Points, in no order, along strands that fork and pass close to each other.
In the rows, 128 means zero.
Two points are linked if the straight distance between their rows is under 106. Some points are linked to none.
q128: [111 139 139 178 177 110 128 141 151 113 132 121 116 137 146 125 136 138
 104 198 133]
q104: [154 178  91 160 115  95 123 104 123 168 137 153 121 104 123 162  74 154
  63  70  62]
q310: [191  72 142 110 117 138 110 110 112 121 133 121 156 162 113 114 131 155
 149 112 167]
q372: [ 88 128  99 140 195 170 126  88 174 101 117 178 136 100 158 130 102 178
 195 135 144]
q385: [128 153 116  80 164 139 130 130 135 162 172 184  91 105 139 153 118 122
  90 104 130]
q262: [142 118 133 140 156 107 133 132 116 159 153 109 119 221 133 143  96  84
 107 119 108]
q265: [129 139 148 143 151 146 116 143 145 112 161 192 147 121 152  88 135 147
 117  79 126]
q63: [114 112 135  97 129  83 139 142  76 105 103 116 125 163 122 144 108  79
 162 184 116]
q527: [ 93 113 164 146 137 152 145  91 155  84  77 138 148 165 125 129  97 128
 215 137 108]
q404: [106 129  87 101 114  79 161 149  77 116 126  91  96 113 153 130 153 106
 127 158 162]
q369: [148 118 145 127 134 126 142 159  95 155 160 107 125 202 128 125 138  73
 102  86 128]
q515: [ 99 166  61 133 144 104 137 117 149 197 117 121  84 131 162 174  93  77
 121 106 101]
q481: [183 136 102 156 100 106  70 136 112 155 133 107 135 169 100 129 167 126
  66 153 109]
q389: [150 118 153  94  96 173 149 116 113 148 161 117 123 137 100 110 133 142
  96  80 154]
q694: [106 106 112 161 185 175 113 103 147  89  90 146 155  95 155 130 136 169
 202 169 157]
q769: [101 137  96 154 176 109 130  74 112 123 141 156  49 175 137 126  96 127
 144 181 143]
q603: [108  98  93  61 185 149 131 106 152 173 128 170  94 113 135 162 110 118
 179 137 167]
q560: [138 141 128  80 152 110 134 119 136 188 152 190  94 135 138 150  91  97
 115 105 105]
q602: [177  92 178 101 153 126 120 135 159 149 137 117 161 171  98 170  85 130
 116 144 122]
q324: [ 73 173 108 142 128 119 158 178  79  86 131  75 155 168 127 129 155 102
  88 141 107]
q921: [167 133 119 158  80 136  95 101 134 166 141 146 101 106 126 102 127 126
 112  60 125]
q714: [146 150  98 130 145 138  86 127 132  98 119 152 175  82 158 131 106 172
 141 139 147]
q299: [ 80 164 114 156 168 126 141 168  85  91 158 118 117 164 125 117 164 112
  79 165 118]
q137: [109 119 119  70 138 157 127  92 114 136 127 158  83 126  98 159 103 108
 176 130 140]
q649: [115 119 159 138 155 164 118 176 129  83 135 123 187 147 109 119 143 136
 130 136 125]
q142: [162 136 164  84 115 126 170 114 121 160 143 160 155 144 171 116  81 109
 132  61 143]
q199: [118 102 150 125 132 164  98 181 106 134 121 125 135 145  78 141 176  62
 145 124 101]
q31: [150 151  91 168  95 118  84  94 109 156 132 148  63 131 107 110 133 113
 110 113 109]
q251: [120 144 164 211 154 133 120 157 175 121 150 135 134 134 119 109 145 143
  79 130  82]
q837: [129 123 129  79  76 150 120  63 111 126  89 129  85 127  76 148 103 120
 177 147 140]
q594: [126 117 133  83  52  93 140 144  78  73 118 124 145  82 107  74 179 139
 131 151 132]
q536: [153 151 119 169 111 112  97 102 135 170 104 100 115 154  69 168 111 131
  73 188  59]
q383: [190 136 139 144  84  77 125  94 158 159 117 137 142 113 149 128  67 155
 114  81 106]
q181: [120 147  58 140 132 132 122 130  88 141 135  59 113 164 126 158 130 117
  93 142 152]
q113: [ 76 116 143 123 163 131 182 132 131 122 145 133 134 178 174 108  98 106
 162  90 143]
q666: [138 127 156  96 165 125 135 116 147 175 147 165 100 166  98 172  69  91
 121 125  87]
q585: [115 169  86  88 177 160 134 151 113 149 174 133 119 121 130 176 138 117
  74 109 130]
q574: [158  49 161 111 134 127 150 102 120  89 101 138 140 182 135 115 155 140
 220 106 149]
q553: [109 177  75 167 109 136 135 115 130 139 137  68 117 127 136 142 118 141
  78 103 127]
q610: [178 166 124 127 114  62 100 160 119 140 130 108 145 160 133 140 176 116
  58 157 109]
q186: [118 105  73  79 151 130 103 147 110 131  93 145 156  69 161 151 129 116
 197 155 163]
q460: [116 148 169 166 118 103 147 141 161 142 139 167 124 140 179  85 111 100
 127  58  98]
q412: [ 62 140 132 139 159 108 169 172  83  81 153 107  94 135 117 110 184 111
  99 193 130]
q878: [129 146 161 108 168 115 157 167 185 174 163 138 120 106 148 169 151 110
  78 107 119]
q79: [195 121 111 108 166 125 109 123 131 158 175 124 148 134  98 176  83 179
  64 135 120]
q710: [ 94  86  83  59 178 151 143 140 127 134 132 148 133  88 154 146 133 126
 196 120 177]
q437: [160 115 171 145 168  90 178 146 199 194 161 124 130 110 146 166 108 144
  69  92 106]
q490: [124 140 142 130 115 146 115 106 168 126  99 135 161 105 133 152  62 139
 166 111 107]
q314: [129 145 100 159 125 112 116  73 111 142 146 142  51 155 115 121 101 134
 110 140 131]
q75: [194 119 112 132 158 125  92 111 121 154 173 159 108 136 105 141 108 165
  84 126 126]
q345: [186  63 160 132 127 147 137 100 133 127 128 138 157 192 147 104 133 144
 183  68 158]
q881: [ 69 180  96 117 132 150 126 172  88  95 115 120 131  75 125 139 191  96
 114 155 108]
q777: [163 131 114 178 168 136  79 131 107 116 169 153 131 171 113 109 125 154
  85 135 113]
q64: [164 121 136 132 147 133  99 113 173 115 133 175 158  79 160 126 108 186
 150 109 147]
q166: [104 113 112 129 107  70 160 146  92 101 116  88  84  84 140  98 190 126
 125 204 164]
q408: [127 133 124  77 113 134 142 152 101  96 136 101 184 108 152 130 119 153
 126 114 164]
q724: [135 120  76 109 132 109 136 119  91 132 139  76 104 143 145 147 120 134
 113 157 185]
q120: [155 109 129 122 119 127 114  72 184 135 101 161 125  83 163 130 103 167
 193  99 154]
q530: [128 135 167 125 119 109 174  96 159 150 128 164 126 143 181 100  79 117
 154  62 120]
q733: [139 167 142 167 130 127 121 147 161 125 170 174 138  83 144  93 144 171
  67  76 103]
q756: [ 94 135 118 143 107 155  97 160  98  95 117 163 130  87 128  83 179 103
 160 101 122]
q254: [171 113 171 109 134 115 103 161 154 136 115 103 170 148  98 163 135 122
  99 184 118]
q957: [164 147 181 129  87  80 135 108 183 139 109 122 147 120 132 126  75 147
 104 120 100]
q678: [163 112 129 130 142  96 120 187  90 139 159 137 148 174 166 101 167  89
 102  96 139]
q783: [ 95  94 136  94 128  92 158 141 152 148 105 146 120 105 176 113 137  90
 196 103 153]
q988: [108 135  99 157 176 114 135  66 138 104 132 153  76 137 155 119  99 169
 156 169 162]
q189: [130 160 139 105  43 126 107 134 130 123 112 119 131  86 106 110 164 139
  98 130 129]
q466: [ 91 146 121  81 112 101 164 159  72 107 108  75 147 169 112 166 102  69
 138 163 104]
q44: [108 126 159 109  62 153 106 110 110  98  81 151 113  77  77  97 174 123
 162 154 120]
q143: [ 83 179 102 145 101 171  94 167  99 104 110 138 140  82 118 112 177  95
 118 116  98]
q69: [ 97 132 173 150  86 124 145 131 132  74 107 108 155 137 115  75 143 149
 130 157 126]
q850: [174 142 140 125 144  91 106 163 141 134 140 102 171 155 130 157 129 144
  67 167 122]
q118: [119 148 142 192 120 111 114 106 157 117 120 159  90 111 143  88 129 141
 128 133 119]
q819: [175 131 141 118  61 151 122 122 120 159 152 126 126 121 114  88 152 141
  95  66 135]
q793: [ 98 151 176 132 158 116 145 142 156 111 152 199 134 129 173  91 127 121
 132  91 114]
q688: [128 131  82  87 123 127 107 137 104 104 101 139 180  85 171 138 108 141
 172 129 161]
q398: [102 107 133 125 128 144 126 189  66 113 136 104 129 167  91 120 182  59
 128 120  96]
q770: [ 76 166 120 133 108 164 142 119 116  92 143 100 117 123 106 103 136 154
  92 139 141]
q36: [164 130 122  89 128 172 149  53 119 127 163 154 103 111 118 127  99 191
 117  97 176]
q417: [ 89 122 110 174  74 170 116 101 128 116  72  82 114  77 117 103 152 128
 171 145 143]
q177: [142 143 144  79  71 134 110 156  88  97 133 158 152 105 107  91 165 125
 111 108 128]
q173: [ 71 123 114 155 142 100 166 158  78  95 118  90  91  99 132  98 197 111
 119 223 129]
q222: [132 145 116 215 175 129  99 145 143 122 168 160 119 147 125 110 128 151
  74 118  79]
q440: [131 111 135 180 129 122 124 145 184 165 117  95 126 134 145 142 125 105
 131 113 124]
q312: [113 107 196 148 133 151 108 176 152 125 124 147 135 153  92 123 159  78
 140 125  97]
q655: [156 117 134 155 135  76 136 124 184 183 116 107 112 136 161 156  93 111
 131 128 121]
q765: [143  92 142 131 108 106 133 192  88 118 150 102 143 156 131  85 204  97
 102 104 143]
q955: [ 77 161 105  93 107 142 164 156  98  91 150  82 132 100 114 121 167 149
  83 160 151]
q23: [134  87 126 107  76 118 127 137  96  94  89  96 156  66 105  91 188 153
 150 195 145]
q270: [ 99 188 103 154  75 157 134 113 142 130 142  89 124 114 104 111 140 159
  65 104 111]
q690: [111 120 105 156 178 131 148  70 175 104 129 170 101 116 177 110 119 197
 180 132 165]
q581: [157 121  94 119 132 156 109  68 116 119 146 157  95 118 119 121 116 181
 148 116 172]
q125: [109  98 140 133 152 156 118 171 131  87 105 114 178  97 132 121 156 140
 163 158 144]
q606: [ 99  88 130  81 142 104 164 137  75 113 132 139 115 168 127 125 118  73
 186 127 128]
q395: [108  82 140 106 130 109 166 191  68  90 156  99 133 141 107  91 188  80
 137 113 117]
q879: [133 114  75 156  87 161  88 100 104 138 106  80 105 109 103 120 148 139
 143 149 160]
q669: [130 118 155 148 164 104 111 131 147 163 128 151 105 200 114 153  88  74
 130 143  75]
q484: [199  99 160  73 138 160 141 102 122 116 155 132 178 150 118 124 110 196
 124 119 176]
q379: [162 104  87 127  90 155  96  74 109 140 128 112  93 118 106 118 127 158
 142 112 176]
q567: [106 135 152 118 120 167 134  90 152  83  97 132 161 130 126 134  80 156
 183 118 131]
q944: [125  93 169 174 143 158 114 157 183 147 116 122 155 153 125 133 123  91
 162  95 104]
q571: [127 162 154 129 121 106 128 115 162 140 105  98 124 142  90 179  75 124
  87 180  79]
q12: [132 105 141  93  45 133 114  91 109 112  73 109 116 110  81 125 136 124
 185 148 145]
q219: [126 177  85 162 130  98 117 106 141 165 138 138  94 123 139 161  86 118
  88 102  77]
q686: [193 112 168  74 130 144 172  87 125 150 142 137 170 154 138 134  68 151
 132  89 159]
q486: [109 146 150 109 122 146 150 168 160 145 143 116 126  96 137 144 164 109
  96  89 135]
q306: [109 108  99 148  66 153 114 127  94 103  82  78 142  63 109  87 192 158
 143 180 149]
q941: [170 135 115 174  92 103  89 112 146 181 125 104 100 144  71 135 162 140
  58 185  84]
q880: [143 116 141  65 111 167 193  78 100 131 155 121 114 126 128 120 114 162
 129  92 194]
q8: [ 89 162  99  65 126 142 159 151  99 101 138  97 148  78 141 159 127 139
 107 131 164]
q824: [140 129 151 118  88 138 103 167 152 145 110 109 141  90 115 137 177 101
 118 115 127]
q936: [ 77  80 118 123 137  81 161 142 111 134 107 135  91 148 156 101 142  67
 211 131 132]
q864: [ 76 152 123 117 148 122 146 141 128 130 140 145  94 133 143 142 127  89
 125 133 123]
q489: [140 136  94 133 127 128 104  77 154 157 115 156 113  95 137 150  74 144
 158 102 123]
q810: [ 78 121 139 126 109 164 125 143  92  73  98 158 127  66 106  93 179 108
 185 133 115]
q17: [134  94 125 166 136 167  95 116 147 103  79 127 155  84 140 113 154 155
 198 157 158]
q771: [112 139 144 184 165 174 108 175 162 112 144 115 174 145 108 139 138 130
  92 119  83]
q518: [117 154 183 134 112  89 148 122 166 120 109 112 123 148 117 132  94 123
 108 172 104]
q935: [144  76 167 121 132 137 137  82 146 111  79 151 136 188 136 130 111 125
 228 115 125]
q240: [ 99 157  95 113 144 107 143 167  78 108 113  56 168 173 126 172 127  92
 101 168 113]
q335: [125 112 146 117 142  74 133 135 185 174  98 145 109 114 178 141 112  93
 170 140 133]
q488: [179 104 128 124 156 136 110 125 152 158 148 102 173 147 108 186  66 157
 106 124 116]
q754: [134  99 142 201 154 177  99 138 172 131 110 102 150 113 104 127 145 157
 125 180 110]
q969: [166 143 108 156 118  88 149  93 149 167 128 135 138  95 150 155  39 186
  92  78  98]

A fork is a point with three links, a tip a point with one. Leave the first point through the second and follow the links. Name the first fork or tip that comes.
q936 / q606 => q688
q988 / q769 => q437
q63 / q606 => q585
q254 / q850 => q515
q603 / q137 => q881
q490 / q567 => q733

Name the points in between on the shortest way along the links from the first point to the second, in order.
q793 / q120 => q460 q530 q142 q686 q484 q310 q345 q574 q935 q527 q567 q490 q489
q324 / q810 => q299 q412 q173 q166 q404 q724 q181 q553 q270 q770 q955 q8 q408 q688 q186 q710 q603 q137 q837 q12 q44
q678 / q724 => q765 q395 q398 q199 q312 q944 q440 q655 q335 q783 q936 q606 q63 q466 q240 q324 q299 q412 q173 q166 q404
q602 / q771 => q488 q79 q75 q777 q222 q251
q518 / q254 => q571 q536 q941 q481 q610 q850
